A landscape with many peaks, sampled at points; each row gives a point and its height.
A climber steps from a point to the highest of its 4 nearest points, and stops where none of them is higher. Distance is the straight distance between rows; heights are no part of it.
Q275 h=5.12: -15 15 -18 -25 -16 -10 6 10 18 11 -27 -19 -14
Q536 h=2.38: -6 -2 52 68 65 25 -35 1 -64 16 42 53 37
Q566 h=5.17: 0 9 -12 -26 -33 -28 18 5 28 11 -14 -16 -6
Q262 h=2.87: -27 -8 4 31 67 51 -59 6 -58 11 -5 6 -16
Q683 h=5.72: -18 -11 16 41 75 37 -52 5 -52 8 10 22 8
Q283 h=2.55: -31 1 -12 8 54 35 -49 10 -30 11 -18 -1 -10
Q675 h=5.73: -11 -4 24 38 73 33 -50 2 -38 1 17 24 20
Q189 h=5.36: -20 -9 22 39 71 47 -50 9 -69 8 13 26 -1
Q291 h=4.74: 50 -9 13 -8 -77 -43 70 -15 47 -30 18 8 9
Q913 h=4.50: -23 8 -21 -20 18 18 -26 11 -6 18 -31 -20 -18
Q866 h=5.80: -10 -7 47 63 66 32 -41 8 -75 14 35 48 16
Q24 h=3.74: 27 19 -6 -20 -34 -51 29 -13 68 -4 0 -8 35
Q108 h=2.65: -14 13 -18 -6 30 -6 -26 -4 33 7 -14 -10 24
Q286 h=5.79: -6 2 8 38 72 15 -44 -12 1 -8 15 25 40
Q722 h=4.55: 27 2 -3 -21 -52 -40 40 -6 49 -4 0 -8 11
Q34 h=5.62: 14 20 -10 -18 -17 -39 14 -9 54 1 -5 -10 30
Q133 h=1.82: 32 -32 8 -12 -90 1 71 -5 -20 -33 15 0 -47
Q246 h=5.99: 48 -12 10 -13 -77 -34 69 -9 39 -29 18 2 3
Q314 h=4.61: -26 10 -19 -8 30 9 -28 7 6 11 -19 -16 4
Q251 h=2.86: -15 2 2 32 73 20 -46 -2 -8 -3 2 12 27
Q600 h=3.12: -12 7 -18 -37 -38 2 10 14 -16 23 -28 -36 -42
Q595 h=5.26: -9 -7 43 60 69 30 -41 -2 -57 5 32 45 25
Q289 h=4.90: -2 14 -15 -26 -18 -20 5 8 23 14 -24 -21 -3
Q412 h=4.41: 17 -1 0 -25 -64 -28 38 4 23 -2 -3 -9 -8
Q885 h=4.21: -27 -3 3 24 69 43 -59 8 -46 12 -1 8 -6
Q968 h=3.58: -8 4 -8 -33 -57 -4 24 16 -9 16 -19 -28 -39
Q876 h=3.07: 35 -44 6 -5 -84 15 81 -17 -17 -54 30 11 -43
Q81 h=4.02: 16 -5 -1 -29 -71 -14 50 7 2 -3 -6 -12 -31
Q690 h=3.98: -32 7 -23 -28 15 21 -33 12 -18 25 -33 -29 -32
Q304 h=4.80: 15 4 -8 -24 -43 -33 29 5 36 2 -7 -14 -3
Q4 h=3.87: -7 12 -16 -25 -8 -22 -2 2 32 8 -17 -16 9
Q635 h=1.78: -18 9 -8 12 55 10 -42 -9 10 -3 -4 1 23
Q736 h=0.93: -2 -3 33 60 78 22 -42 -7 -31 1 35 44 41
Q688 h=3.62: 7 -8 -7 -30 -71 -10 47 13 -3 4 -10 -18 -40
Q652 h=5.84: -16 -7 26 47 74 43 -49 6 -57 5 21 32 10
Q625 h=5.97: -27 8 -19 -7 38 22 -37 4 -6 11 -21 -15 -8
Q723 h=5.58: -5 19 -12 3 38 -19 -20 -15 46 0 -4 -1 39
Q21 h=4.73: -29 8 -23 -9 34 24 -37 8 -18 19 -29 -18 -19
Q154 h=4.00: 21 -6 3 -23 -77 -20 52 6 8 -8 3 -8 -25
Q694 h=2.48: 15 -19 2 -23 -84 1 60 10 -23 -7 1 -10 -48
Q399 h=5.70: -1 18 -16 -5 23 -29 -10 -9 50 1 -7 -8 37
Q785 h=4.49: 10 5 -7 -25 -54 -25 31 8 20 3 -12 -18 -16
Q486 h=2.88: -29 -3 -7 15 60 46 -55 8 -48 12 -16 1 -16
Q612 h=4.03: 30 9 -1 -15 -45 -53 41 -9 63 -5 5 -3 24
Q681 h=2.91: -18 9 -14 0 42 4 -35 -1 15 4 -14 -7 9
Q493 h=0.12: -4 -3 65 71 59 19 -21 4 -72 16 55 62 36
Q290 h=4.62: -21 10 -21 -25 -2 -2 -9 9 5 13 -27 -20 -12
Q144 h=3.36: -21 0 -2 20 68 30 -54 5 -22 3 -2 9 9
Q711 h=5.96: -6 12 -10 19 60 -6 -34 -17 30 -4 5 8 46
Q406 h=0.30: 1 -5 58 76 61 14 -28 -5 -62 16 57 60 41
Q46 h=5.78: 12 20 -13 -13 7 -35 -2 -12 58 1 -7 -10 38
Q69 h=5.16: -11 7 -15 -32 -36 -7 9 11 2 16 -27 -25 -27
Q581 h=3.99: 52 7 3 -12 -66 -52 59 -16 66 -19 20 3 27
Q947 h=5.13: 4 14 -14 -22 -23 -31 16 0 44 2 -13 -10 8
Q598 h=4.06: -35 5 -24 -7 39 39 -44 9 -35 23 -29 -25 -33
Q883 h=5.64: -6 8 -16 -29 -36 -16 17 9 13 13 -18 -19 -18
Q224 h=4.32: 13 -3 -3 -31 -61 -19 39 5 13 3 -10 -12 -24
Q870 h=5.68: 12 22 -10 -9 0 -43 2 -13 67 1 -4 -8 43
Q981 h=3.46: -31 9 -24 -31 -10 15 -15 15 -20 24 -37 -30 -42
Q649 h=5.76: -16 -4 15 35 72 38 -50 3 -42 3 10 24 15
Q322 h=6.60: 36 -52 6 0 -73 23 88 -30 -18 -76 41 15 -40
Q169 h=2.04: -37 -7 -14 8 54 61 -59 13 -66 27 -25 -20 -37
Q663 h=5.24: 13 10 -7 -22 -36 -37 25 -4 46 3 -9 -13 16
Q993 h=3.59: -18 15 -19 -23 6 -12 -14 3 23 8 -21 -21 -3
Q793 h=6.19: 40 -37 11 -9 -84 -1 82 -13 1 -51 27 9 -29
Q147 h=3.77: 49 -27 15 -7 -80 -22 82 -14 27 -51 33 8 -8
Q8 h=3.82: 47 -22 7 -8 -84 -21 77 -13 22 -39 26 6 -10
Q92 h=3.10: 35 -19 6 -17 -84 -16 66 -2 10 -26 13 1 -29
Q329 h=1.04: -7 5 5 36 71 4 -45 -17 11 -7 17 20 44

Where does a climber stop that starts at each point below?
Q4 => Q46
Q981 => Q883
Q406 => Q652
Q690 => Q625
Q486 => Q652
Q144 => Q652
Q169 => Q625
Q663 => Q46
Q24 => Q46

Call two points neighbours if one is among the 4 nearest of the other. Go from one point of each pair to the other, from neighbour to neighbour, staying as high as possible. Name the lowest point that can't be avoided.
Q322 / Q883 => Q8
Q711 / Q246 => Q581
Q625 / Q46 => Q913
Q711 / Q883 => Q947
Q711 / Q46 => Q723
